Points on a hilly landscape, in no order, each with its height.
A ball rolls from a point to the lowest of its 6 nearest points, and stops where none of them is lower. Distance is the straight distance between rows; heights are no part of it.
j_942: [135 102 118 109  66 147 118  97  79 190 163 161 113 127 165  17  70 167
  87 107 106 122  64 118  96  62 126 121 132 148 175  64 134 125 136  88
 154]  h=2.73
j_113: [140 107  83 129 136  85 126 138 182 124 127 140 119 122  66 192 197 100
 183 134 106 155 210 118 139 127 182 110  83 161 143 162 133  65 128 145
  93]  h=5.47
j_101: [137 108 118 104  80 148 137 101  90 195 169 166 106 117 187  25  76 150
  70  95 103 133  76 111  90  62 116 107 165 157 172  57 152 129 126  82
 144]  h=2.32
j_889: [ 95 121  83 129 101  74 120 126 154 155 134 139 157 163 104 126 116 108
 190 187 143 150 115 122 102 122 144 100 135 188 124  99 112  93 130 113
 116]  h=2.53
j_802: [124 131 137 122 167 134 155 122 148 143 120 105 144 113 190 143  99 109
 109 126 148 146  85 110 112 156  91  75 173 158 116 132 148 163 113 106
 123]  h=3.34
j_200: [138 113 140 110  89 169 132  96  85 195 188 197  99 114 183  23  82 155
  66  85  97 118  84 113  85  64 128 114 153 143 179  71 135 138 118 100
 141]  h=3.79
j_233: [ 95  99 133 107 117 151 133  94 122 178 141 144 122 153 162  82  43 167
 129 150 134 136  28 145  97  79  86  92 144 183 152  80 130 140 127  97
 141]  h=2.79
j_909: [157 115 109 129 121  94 130 142 186 102 127 128 117 102  66 192 198 102
 170 103  96 137 232 134 164 132 177 127  76 116 130 175 149  60 121 153
 111]  h=7.21
j_371: [168 139 156 134 135 155 141 139 109 115 139 109 132  72 150  99 138 128
  61  67 136 107 139 111 143 159 119 138 119  71 119 129 140 147 122 127
 117]  h=0.40
j_95: [121 124  91 111  91 119 150 120 124 165 130 117 144 135 173  52  85 117
 101 121 133 150  85 112  99 108 107  92 164 164 131  77 146 135 117  83
 142]  h=1.63
j_347: [154 139 168 119 140 183 138 123  91 139 158 157 109  76 156  94 122 143
  47  76 136 106 113 114 120 137 117 130 146 103 135 120 125 173 128 132
 113]  h=3.37
j_144: [144 135 176 130 187 175 123 144  90 109 115 126  98 103 140 166 132 156
  73 109 125 105 119 133 140 145  97 149 133  89 130 154 120 184 146 155
 133]  h=4.12
j_26: [ 93 124  94 141 151  78 103 119 153 144 126 142 127 149  81 202 159 124
 196 192 119 149 157 133 113 115 160 116 122 183 126 149  96  94 148 151
  97]  h=3.10
j_449: [163 162 176 147 137 169 119 145 103  93 123 120 113  72 118  88 146 147
  85  55 137  97 140 147 163 130 141 177 102  33 111 149 123 134 139 138
 125]  h=1.47
j_361: [155 134 124 136 107 135 135 144 123 112 124  95 142 115 136  95 149 120
 106 103 139 117 151 111 143 163 134 137 114  93 117 131 140 128 118 118
 132]  h=1.99
j_94: [142 118 152 100 120 165 144 106 101 184 172 173 112 100 181  59  94 136
  61  92 123 128  86 106  93  97 110  99 173 152 155  86 141 154 113  95
 125]  h=3.44
j_261: [139 131  91 139  93  97 119 136 161 110 136 124 144 141  84 133 177 101
 161 135 127 137 191 116 140 147 165 130  93 127 123 136 126  84 116 122
 114]  h=5.72
j_854: [ 93 120 123 125 103 120  98 117 121 137 137 135 150 171 105 123 100 150
 165 196 138 133  98 140 107 121 118 139 127 164 136 113 105 125 148 126
 127]  h=2.83
j_804: [165 164 198 135 171 194 114 143  82  90 118 158  92  69 117 108 135 164
  73  55 131  92 126 160 161 124 129 186 113  38 117 154 110 151 148 156
 123]  h=1.23
j_933: [141 133 130 125  94 161 119 112  87 153 147 131 126 113 143  39 108 146
  80 103 132 119 102 115 109 117 128 134 135 119 139 100 128 141 136 102
 132]  h=3.46
j_399: [127 138 114 140  64 130  90 115  95 108 144 126 133 159  67  64 145 156
 153 142 133 119 139 151 131 109 147 173  85  95 127 111 106  98 151 127
 144]  h=3.54
j_288: [126 132  98 134  59 131 107 119 100 138 143 120 144 149 107  46 117 144
 126 139 135 125 118 124 119 113 140 150 110 123 132  85 125 113 142 107
 143]  h=2.92
j_923: [104 137 136 137 143 135  99 140 112  97 108 129 113 164  81 183 153 156
 155 171 123 121 151 150 134 132 128 167 112 121 133 155  97 135 148 156
 139]  h=4.74
j_863: [153 140 196 112 158 209 118 114  73 137 157 188  89  91 135 101 111 165
  52  79 126  89  97 130 114 112 124 145 128 102 150 131 108 181 130 148
 118]  h=2.95
j_992: [157 124 154 137 168 124 158 162 131  99 115  84 126  91 158 196 148 112
  91  99 118 113 157 113 165 183 109 143 116  69 113 169 154 151 125 157
 124]  h=4.21
j_755: [112 123 139 129 107 150  98 114  90 130 138 124 131 150 102  94 108 162
 126 163 136 118  97 138 116 117 119 150 104 131 140 114 105 140 147 125
 143]  h=2.55
j_690: [131 132 140 136 135 142 116 141 108 101 121 103 125 132 113 137 141 137
 119 135 140 116 143 132 135 152 124 153 113 106 124 147 121 142 129 136
 130]  h=2.67
j_422: [171 131 158 129 162 145 164 142 125 116 139 108 129  63 170 146 136 115
  58  72 128 116 136 104 149 176 103 127 123  76 119 145 149 166 119 132
 113]  h=2.21
j_514: [149 132 118 130 114 136 144 136 118 129 135 105 143 106 158  93 125 114
  88 109 142 129 128  96 128 154 119 111 135 121 120 118 141 145 113 105
 129]  h=3.12
j_393: [131 150 158 135 113 173  86 114  70  97 120 136 113 135  75  73 131 178
 128 122 139 108 115 167 146 100 141 200  77  67 131 134  90 125 151 140
 144]  h=1.73
j_620: [109 136 150 135 130 165  78 124  79  88 106 150 112 171  65 148 142 186
 149 169 121 106 124 177 142  91 121 207  86  95 146 140  81 143 160 167
 161]  h=1.88
j_604: [147 153 181 139 162 196 101 140  65  89  99 150  87 117  97 130 137 178
  90  94 125  98 116 172 161 108 122 203 103  56 128 157  88 159 155 156
 149]  h=0.86
j_111: [146 118  86 132 116  84 145 144 188 110 123 122 154 131 106 169 181  69
 167 130 127 145 200  95 147 153 176 103  99 149 123 140 152  75  97 128
 108]  h=4.76
j_599: [101 136 118 137 169  92 153 114 178 131 107 101 164 131 186 152  97  78
 157 142 149 151  82 124 112 151 103  63 186 184 104 131 153 140 114 107
 128]  h=2.76
j_290: [120 131 108 112 142 116 172 118 155 159 120 111 147 122 202  94  78  95
 112 104 145 163  71 116 105 121  96  60 203 178 118  84 161 146 106  70
 132]  h=2.70
j_273: [136 126 160 137 186 132 138 153 117  95 100  98 110 119 142 229 154 128
 111 124 113 110 156 137 161 169 100 155 130  83 120 174 132 160 136 176
 137]  h=4.80
j_740: [133 129 119 141 128 113 123 144 144  93 126 107 125 138  94 180 177 120
 156 133 120 124 189 131 151 156 144 147 105 107 123 165 125 104 127 148
 123]  h=0.15
j_306: [106 131 102 129 129  99 141 127 162 142 115 100 159 144 168 119  97  95
 148 148 151 150  90 112 108 142 109  79 170 176 110 114 144 132 112  98
 123]  h=2.54
j_643: [145 140 160 142 143 162 115 145  99  89 118 110 112 111 112 124 149 150
 103  99 132 103 139 144 158 147 120 174 103  68 117 148 115 143 141 143
 133]  h=1.22
j_873: [158 145 185 129 145 202 106 119  70 123 139 170  92  92 122  83 116 171
  58  81 126  92 105 141 127 113 133 164 112  73 136 132 109 160 138 145
 126]  h=1.68
j_676: [140 131 183 105 146 193 142 104  95 171 178 184  99  96 164  89 106 147
  54  85 123 106  93 111 102 114 111 108 163 129 153 112 123 179 117 128
 114]  h=6.12
j_501: [121 109 115 140 181  78 125 137 175 131 106 131 117 131 107 242 178  95
 184 157 105 143 186 121 137 142 158 103 124 157 119 177 133 100 122 173
 104]  h=4.06
j_82: [148 131  88 119 105 103 161 140 150 148 122  97 160 118 186  85 119  86
  97 104 141 144 122  88 119 148 120  88 164 149 115  99 166 130  98  90
 136]  h=3.48
j_64: [122 122  83 121  56 116 120 118 102 156 143 121 148 149 141  38  92 132
 119 146 131 139  96 119  99 102 122 120 135 149 138  68 131 119 136  91
 149]  h=2.51
j_624: [132 130 136 121 121 159 129 123 103 144 145 121 130 117 151  83 114 146
  85 121 142 124  98 112 112 132 109 121 136 133 135 114 129 152 130 106
 127]  h=3.13
j_561: [156 120 138 136 161 111 168 150 156  97 117  82 147 100 166 184 143  85
 119 121 132 127 157  95 154 186 119 119 117  95 110 160 166 133 107 139
 128]  h=4.45
j_439: [131 121 109 134 133  94 146 141 171 110 120  99 155 128 150 165 153  79
 151 137 137 136 162  97 136 172 139 108 127 133 118 152 151 116 105 129
 118]  h=4.00
j_974: [142 133 143 144 144 132 138 158 132  89 117  91 123 116 120 166 158 124
 121 113 129 116 166 129 158 170 118 154 113  86 116 164 131 136 129 147
 131]  h=3.53
j_947: [143 131 101 129 141  99 172 136 175 133 105  92 174 115 196 131 110  68
 123 120 150 148 119  92 122 163 114  78 168 160 104 118 167 136  94 100
 128]  h=3.17
j_456: [132 121 139 142 155 102 132 154 156  97 103 118  91 132  89 245 185 128
 158 131  92 121 214 152 169 144 143 160 117  95 119 185 130 110 126 185
 133]  h=0.67
j_100: [121 125 156 126 119 174  90 111  70 126 127 140 117 147 100 101  99 181
 111 155 136 107  81 151 126  98 121 174  85 118 152 124  94 155 155 143
 147]  h=2.05
j_596: [108 126  93 120  98 107 133 123 135 152 126 115 160 151 152  78  87 115
 134 150 143 147  84 116  95 124 110  94 155 169 126  89 134 131 123  88
 135]  h=2.14
j_913: [109 128 106 142 130  92 102 130 144 117 131 133 123 154  71 184 170 128
 179 176 121 135 166 138 126 130 155 140 105 152 130 155 102 102 142 152
 112]  h=4.11
j_918: [156 117 105 129 130  90 166 149 186 112 121  94 170 119 161 168 145  65
 137 124 134 143 170  82 148 185 140  98 125 130 114 140 177 116  91 125
 117]  h=4.68
j_725: [115 126  57 129 100  51 132 126 180 155 123 131 173 158 114 115 129  78
 188 164 134 163 138 108 110 121 165  83 141 193 117  95 128  81 119 104
 103]  h=3.42
j_79: [158 151 212 118 190 210 119 137  73 106 125 191  80  86 130 155 132 167
  52  58 120  86 114 154 146 121 117 172 126  61 137 149 105 187 150 172
 123]  h=2.68
j_564: [117 106 108 109  76 137 128 107  97 179 147 138 134 138 160  39  67 155
 108 135 125 140  64 123  96  83 111 109 143 160 151  67 140 129 134  89
 147]  h=1.72
j_535: [102 123 117 141 176  88 131 135 169 124 103 113 142 145 141 205 139  92
 180 170 129 136 141 124 128 160 130 101 152 161 106 166 131 124 123 150
 110]  h=3.38
j_668: [130 146 151 141 139 147 105 150 109  78 109 117 104 140  80 166 167 153
 144 125 121 103 169 169 166 127 131 193 100  66 117 168 102 131 151 160
 146]  h=1.04
j_346: [ 97 113  83 141 143  60 112 120 170 155 133 156 143 141  88 172 154 109
 206 184 128 160 149 122 109 107 159 105 114 194 129 132 102  81 144 128
  92]  h=2.71
j_841: [104 125 129 130 103 141  84 118  92 116 129 139 128 168  71 125 126 172
 156 179 134 113 112 151 117 105 125 182  86 123 143 124  91 128 154 149
 138]  h=2.36
j_379: [107 123  90 134 121  77 116 129 161 134 128 133 150 158  96 155 148 105
 184 177 132 147 154 120 115 130 152 110 123 170 125 128 115  96 129 126
 106]  h=0.51
j_18: [139 163 144 139 116 131 109 147 133  75 107 131  94 130  48 156 184 151
 169 104 110 105 203 183 180 106 153 195  83  52 114 179 100  89 143 154
 152]  h=1.91
j_517: [ 87 126 122 119 137 116 139 104 153 154 120 123 143 147 166 113  62 126
 154 159 136 156  45 140  98 117  95  77 173 189 122  91 137 142 123  98
 137]  h=2.52
j_283: [137 126 175 112 164 183 134 122  94 151 149 158 104 100 160 126 109 148
  59 102 136 109  89 112 109 127 107 119 148 131 145 130 119 182 132 129
 120]  h=4.82
j_825: [104 128 131 124 141 139 125 125 132 132 125 111 142 139 147 135 104 133
 132 160 141 134  89 121 109 141 102 108 147 161 123 129 122 151 132 121
 128]  h=3.08
j_713: [150 141 173 138 170 154 135 154 103  83 112 105 105  99 128 168 154 142
  88  90 127 104 145 142 165 156 112 168 112  54 117 167 124 159 143 154
 137]  h=2.26
j_708: [112 133 113 136 107 119 108 129 116 116 135 125 138 158  91 123 133 139
 153 167 141 127 132 129 119 141 132 145 109 132 130 127 108 119 138 132
 127]  h=3.86
j_434: [168 152 190 120 146 206 121 123  82 128 158 187  99  64 139  79 122 156
  52  41 117  87 115 135 126 125 135 146 133  61 131 131 128 156 128 147
 113]  h=0.43
j_232: [113 130 116 117 118 127 143 128 131 152 125 115 144 129 169  82  89 122
 112 133 142 147  86 111 104 132 100  87 166 165 125  99 139 148 121  89
 131]  h=2.18
j_644: [107 112 156 106 142 165 139 105 112 176 138 144 116 133 165 100  74 161
 107 146 131 138  46 131  94 104  92  96 150 172 151 104 128 161 128 106
 128]  h=3.15
j_563: [ 95 111  81 127  72  78 105 120 136 151 146 140 159 169  89 101 107 123
 189 193 143 138 116 130 105 106 144 123 120 176 131  87 109  90 141 118
 124]  h=3.39
j_941: [139 130  91 131  97 110 137 135 139 127 125 100 162 141 144  93 130  99
 124 131 144 136 139 100 123 152 129 112 135 140 116 106 143 115 111 101
 127]  h=3.36
j_500: [144 143 170 134 152 192 109 132  77 102 119 140 100 101 112 108 136 164
  78  99 133 103 111 148 146 129 121 175 110  73 130 143 103 158 143 147
 132]  h=1.16
j_17: [111  99 154 107 104 172 117  92  82 181 152 160 111 146 140  67  63 185
 105 148 121 109  46 142 100  75 105 127  99 150 168  89 108 147 140 118
 151]  h=3.19
j_531: [126 114  67 132 125  69 127 127 182 141 133 144 145 135  83 161 175  88
 190 153 121 161 183 101 126 121 180  91 102 186 130 131 127  69 121 124
  94]  h=3.22
j_764: [126 113 106 137 168  89 128 140 164 127 102 134  84 124  69 249 199 118
 172 146  88 142 217 143 153 128 166 128 108 146 124 186 129  89 133 182
 103]  h=5.56
j_91: [112 151 143 138 144 146  96 147 100  77  92 144  85 159  57 196 178 174
 157 143 103 114 179 189 169  98 135 210 106  76 122 167  83 136 157 178
 159]  h=1.57
j_20: [114 127  96 136 118  96 124 137 155 121 117 116 155 146 126 139 135 102
 154 158 139 139 141 108 116 157 136 112 132 161 117 136 125 113 121 121
 120]  h=2.77
j_619: [153 115 122 127 135  93 132 143 180 102 119 128  90 103  57 227 199 110
 173 115  79 138 239 150 176 128 163 140  86  99 133 187 152  75 130 177
 121]  h=7.22
j_537: [137 170 169 138 125 164  93 144 103  72  87 133  97 126  61 110 158 175
 158  97 131 109 160 190 180  80 139 221  87  23 103 171  85 106 153 144
 160]  h=1.80
j_69: [121 149 136 136 141 121 101 149 115  83  96 148  75 154  45 210 191 163
 169 136  94 112 200 195 173  99 143 196 110  79 122 177  93 122 154 185
 152]  h=1.95
j_25: [134 136  66 122  96  85 163 132 157 150 114 100 168 143 181  75  96  78
 122 122 136 160 118  97 110 132 124  86 173 168 118  86 160 120 102  76
 135]  h=2.87
j_121: [168 117 126 129 132 109 168 148 171 102 122  80 162  98 163 170 143  76
 114 105 128 135 166  83 166 187 124 114 113  90 118 141 184 122  94 130
 119]  h=4.97
j_956: [ 90 126 121 141 143 102 105 126 135 125 126 128 139 160  98 179 133 133
 180 194 132 136 133 140 114 131 133 130 128 169 120 148 103 124 142 147
 115]  h=0.93
j_148: [ 83 116  72 143 138  42 120 108 181 166 134 153 160 142 100 156 126  95
 231 182 137 166 100 138 114  94 161  80 138 226 118  96 103  77 144 115
  86]  h=3.87
j_41: [159 142 160 116 100 185 127  99  83 163 181 194 104  81 161  32 116 146
  51  51 113 103 112 110 103  98 139 130 152 104 151  95 140 145 117 124
 124]  h=4.38
j_706: [120 104 184  94 134 179 155  90 109 206 195 220  81 130 191  74  65 156
  79  94 101 115  65 122  91  66 113  97 172 167 175  84 125 156  95 106
 126]  h=5.95
j_116: [131 137  78 115 133  86 176 126 177 145 102  98 166 127 204 103  94  73
 123 103 146 165  99 103 113 141 111  62 189 177 104  86 167 138  94  82
 131]  h=3.09
j_882: [118 100 163 101 119 179 139  87  92 192 172 183  99 126 163  66  68 174
  82 122 115 108  49 127  90  72 111 110 132 161 175  92 119 154 114 111
 133]  h=4.10
j_40: [153 152 168 143 123 181 101 131  82  97 122 120 104 100 101  72 143 165
  99  84 142 106 124 156 149 119 143 185  95  48 121 142 108 130 143 133
 133]  h=1.52
j_922: [136 133 115 134 119 103 112 137 155  90 126 135 107 138  50 177 194 126
 171 125 109 125 212 148 156 130 166 149  83 104 122 170 116  79 135 146
 119]  h=5.87
j_982: [113 121  66 130  45  94  99 114 121 152 144 129 158 162 104  57 111 130
 153 162 128 138 123 121 109 104 146 135 114 145 133  75 121  88 142 104
 146]  h=3.40
j_773: [149 149 154 143 126 124 129 151 146  68 112 111 102 118  73 168 182 130
 155  94 116 114 203 168 182 130 146 184  86  52 111 181 123  93 134 152
 145]  h=2.80
j_871: [116 142 121 134  94 126  87 121 109  98 137 134 125 156  55 118 156 154
 163 154 134 119 158 155 136 118 143 176  87 102 129 137  98 105 151 143
 133]  h=3.30
j_221: [146 145 143 142 118 143 119 149 113  85 124 100 123 115  98 120 162 132
 126 103 136 109 163 143 161 149 136 172  92  61 115 154 121 119 135 138
 131]  h=1.96
j_766: [114 118 100 138 159  81 124 135 174 129 121 140 121 142  95 216 175 107
 187 165 118 153 180 124 132 133 165 109 116 164 121 164 118  89 129 152
  96]  h=4.28
j_436: [140 143 132 137  98 162 105 121  85 120 136 117 123 126 104  51 134 152
 110 112 143 111 122 136 129 121 143 161 102  81 127 109 114 124 143 119
 129]  h=2.25
j_34: [158 107 138 128 138  90 155 152 183  85 123  98 140 108 119 216 178  82
 149 113 103 135 213 106 174 177 154 128  97  93 127 168 181  90  97 157
 127]  h=5.34
j_71: [ 94  91 138 114  92 153 102  95  94 162 136 145 129 170 113  96  51 189
 150 193 136 112  54 159  98  83 111 146  82 162 156  82  97 138 145 141
 152]  h=3.43
j_831: [136 121 135 142 161 120 145 148 146 103 115  93 130 122 139 195 145 106
 128 134 125 125 158 110 147 178 120 127 129 103 117 163 144 140 119 150
 124]  h=4.92
j_81: [165 153 205 119 182 197 129 136  87 111 150 183  93  63 141 142 128 149
  41  46 119  89 125 131 136 138 107 153 138  53 131 142 119 184 136 164
 110]  h=0.53
j_349: [125 133  57 129  96  61 156 128 176 146 109 122 177 157 158  92 100  68
 157 136 141 159 123 106 107 125 140  74 171 182 108  80 150 102 101  82
 133]  h=3.47
j_157: [140 115 109 141 146  88 135 145 178 107 119 112 135 127 114 203 176  83
 171 141 113 134 198 107 147 160 158 114 106 133 119 164 150  93 107 151
 112]  h=5.05
j_365: [ 90 108 123 112  96 124 115 101 123 167 130 137 148 158 136  90  56 153
 152 177 139 133  54 143  98  99 100 109 132 173 140  81 122 134 140 109
 140]  h=2.78
j_674: [145 130 161 119 114 187 118 107  78 157 154 160 108 106 145  51 106 161
  62  94 123 111  88 121 105 109 130 132 133 116 150 103 123 152 133 119
 122]  h=4.20
j_103: [139 107 123 135 158  90 139 145 176 107 106 116  99 119  86 250 193 105
 165 132  90 137 223 135 163 141 158 133 101 113 127 188 149  92 121 181
 119]  h=4.99
j_945: [152 118 139 131 138 105 144 154 160  88 117  89 129 114 119 203 170 103
 135 116 114 117 195 117 168 172 138 146 100  84 114 172 154 106 112 156
 129]  h=4.47
j_522: [121 125 110 139 127  95 120 137 156 111 123 119 139 144 100 171 165 103
 173 158 129 137 177 123 131 152 149 128 115 141 124 155 125 100 117 141
 108]  h=3.80
j_90: [119 126 167 112 168 172 142 120 112 160 145 141 116 113 176 130  98 148
  79 119 143 126  70 110 102 127  92  97 159 152 135 123 128 180 127 120
 115]  h=4.46
j_479: [116 127 103 140 155  77 144 132 180 125 104 115 160 137 153 174 132  78
 179 160 140 147 133 107 122 158 140  82 154 171 104 149 143 118 109 125
 115]  h=3.14
j_324: [111 125 127 137 144 114 113 140 131 107 117 114 130 152 105 180 149 133
 152 160 131 124 155 133 135 150 130 148 119 128 120 163 111 128 137 150
 122]  h=3.61
j_940: [132 145 162 137 154 167 106 146  88  81 101 121 108 134 100 158 152 166
 115 124 130 103 142 163 158 122 119 187 109  73 124 164  99 151 155 156
 148]  h=0.50
j_748: [129 140 128 143 108 125 106 138 120  90 128 113 127 143  76 128 167 138
 150 135 129 117 172 147 142 134 142 170  86  91 117 152 111 112 134 141
 128]  h=2.81
j_742: [139 129 148 126 156 147 141 140 117 125 122 103 130 102 160 140 126 118
  91 116 142 127 117 106 125 168 105 114 140 116 116 143 133 161 123 126
 114]  h=4.17
j_824: [129 133  95 138  79 110 118 128 131 120 139 119 151 154  96  92 150 120
 150 142 134 126 154 121 125 145 143 136 102 123 123 117 121  97 127 116
 129]  h=4.69
j_595: [128 127 119 131 148 101 123 149 154 111  99 141  65 126  46 246 204 137
 173 127  71 138 226 164 174 109 165 159 102 107 127 190 125  98 141 195
 129]  h=6.19
j_309: [121 130  69 129  90  75 141 137 162 135 123 116 171 158 134 108 130  84
 158 146 146 147 140 103 116 141 143  98 142 164 116 100 136  98 107 105
 121]  h=3.63
j_31: [140 120 133 135 184  97 174 142 173 114 105  81 158 104 197 203 126  73
 131 131 136 139 134  92 144 187 111  80 153 134 104 162 171 145 100 138
 121]  h=3.60
j_875: [ 96 148 100 121 159  87 187  88 185 129  99 104 149 124 210 118  77  70
 151  93 151 167  37 143 117 122  89  33 225 195 103  80 171 142  99  77
 133]  h=3.00
j_146: [107 132 120 145 179  92 150 129 176 122 102 105 152 132 171 194 125  85
 168 157 143 146 117 117 118 162 123  78 166 167 103 157 148 133 114 137
 119]  h=3.03
j_829: [145 123 127 103 102 156 150 107 101 186 182 174 110  99 197  37  98 134
  55  68 107 132 104 104  94  84 120 104 190 147 161  70 148 145 116  79
 136]  h=0.88
j_512: [115 127 120 136 150 103 136 139 155 116 114 104 153 136 146 166 135  99
 146 157 144 135 135 111 122 166 121 101 142 149 109 152 137 130 113 131
 120]  h=3.57
j_938: [ 85 127 101 129 123  74 128 109 169 144 119 129 164 154 141 131  86  99
 191 174 145 152  78 137 107 125 129  78 171 196 112 104 127 111 125 104
 120]  h=2.72
j_435: [144 130 142 142 131 119 135 156 148  81 119  99 122 117  95 171 176 116
 141 107 120 114 192 140 169 163 134 160  99  71 115 170 131 104 125 149
 137]  h=3.56
j_352: [100 126 140 130 130 145 100 122 107 126 124 124 132 161 107 140 110 162
 139 180 138 125 101 142 114 127 114 145 119 148 138 129 103 149 143 142
 133]  h=3.16
j_767: [142 114 126 132 138  94 143 148 181  94 123 111 117 117  87 215 182  91
 161 122 100 126 216 121 171 158 156 135  97 100 125 172 156  84 117 164
 123]  h=5.88
j_332: [120 141  70 109 111  82 174 124 163 153 110 102 166 143 196  80  79  75
 124 107 143 167  93 111 105 116 112  71 196 182 110  67 167 123 101  66
 137]  h=3.06
j_247: [121 109 136 115  93 161 115 107  84 165 149 139 123 133 147  50  84 170
 102 135 132 123  70 125 102  93 116 127 122 142 157  90 121 142 140 103
 138]  h=2.50
j_979: [119 128 163 121 156 174 115 124  91 130 125 128 117 128 141 129 114 160
  87 132 138 114  95 124 120 129 100 138 127 131 136 136 114 171 140 135
 127]  h=0.39
j_387: [145 129 133 132 157 129 157 143 142 115 121  91 142 101 171 161 131 101
 103 122 138 132 138  95 142 178 104 111 137 112 116 147 149 150 111 128
 123]  h=4.71
j_892: [153 122 121 109 124 148 153 128 116 161 149 124 134  93 188  77 111 114
  57  84 138 133 113  94 105 138 109  97 175 140 129  95 152 160 115  93
 124]  h=4.02
j_46: [125 165 167 134 138 170  86 143  80  69  86 144  93 148  53 140 162 187
 151 123 120 108 145 196 178  82 135 229  90  53 118 159  75 133 165 160
 168]  h=1.76
j_424: [113 127 141 135 170 130 128 144 134 116 110 104 136 139 148 188 127 125
 132 154 132 125 132 122 124 168 102 124 144 135 118 163 122 159 132 148
 130]  h=4.53
j_590: [137 114  84 106  78 121 139 111 112 179 149 134 132 128 186  30  78 129
  88 100 115 151  80 108  93  75 111 101 175 165 146  58 158 131 131  69
 156]  h=0.79
j_7: [128 131  85 129 128  73 161 136 183 133 106 106 174 136 173 127 114  62
 154 135 147 158 125  99 121 148 133  74 165 176 104 110 165 118  98  95
 123]  h=3.07
j_135: [112 104 131 102 112 151 143 103 112 186 155 150 119 129 180  55  63 150
  91 117 120 143  52 124  89  79 101  89 161 174 155  77 141 143 121  84
 134]  h=2.35
j_608: [129 128 121 136  61 163  95  97  64 146 145 138 123 138 111  23 102 176
 116 133 131 116  89 138 117  89 144 161  87 106 155  90 117 118 156 119
 148]  h=0.74
j_714: [ 85 105  95 122  78  90 104 110 134 159 138 142 163 173 100 101  77 136
 190 200 144 134  88 138  97  97 134 123 121 180 136  80 110 108 141 119
 126]  h=3.31
j_547: [ 85 132 104 144 151  69 129 118 176 139 114 132 160 153 140 164 111  85
 196 172 138 155  98 131 114 134 133  74 165 202 110 124 123 111 124 121
 112]  h=2.85
j_154: [129 137 138 144 140 125 117 150 127  84 114 110 110 141  89 190 170 138
 148 133 116 114 184 151 161 150 132 174 106  85 121 172 117 123 130 164
 136]  h=2.89
j_225: [149 140 148 133 111 159 112 132  91 104 132 117 118 112 119  75 139 150
  95  99 134 111 127 136 134 137 134 159 106  78 122 131 121 134 137 124
 128]  h=1.87
j_353: [100 102 117 119  68 130 105  99 103 164 143 134 143 161 123  64  63 165
 146 172 139 119  65 138  97  90 115 130 113 164 153  73 120 126 142 115
 153]  h=3.04
j_808: [112 112 154  99 150 170 152 106 120 181 157 150 115 121 183  96  77 145
  84 118 135 135  59 117 100 106  95  82 177 176 143 100 135 164 117  97
 120]  h=3.45
j_158: [116 116 137 101 138 151 164 105 133 187 155 152 113 112 203  80  74 127
  87  98 131 150  58 119  90  91  92  73 201 179 143  77 152 150 115  78
 125]  h=3.11

Where does a ball stop that starts at each point below?
j_31 | j_590
j_393 | j_940
j_875 | j_590
j_7 | j_590
j_831 | j_940

Call two points neighbours if one is among the 6 nearest of the other. Go from one point of each pair to the other, from neighbour to neighbour, staying as low as possible. Name the highest point that can't be avoided.
j_940, j_740 | j_748
j_979, j_940 | j_100
j_379, j_608 | j_938
j_434, j_590 | j_247
j_940, j_434 | j_804
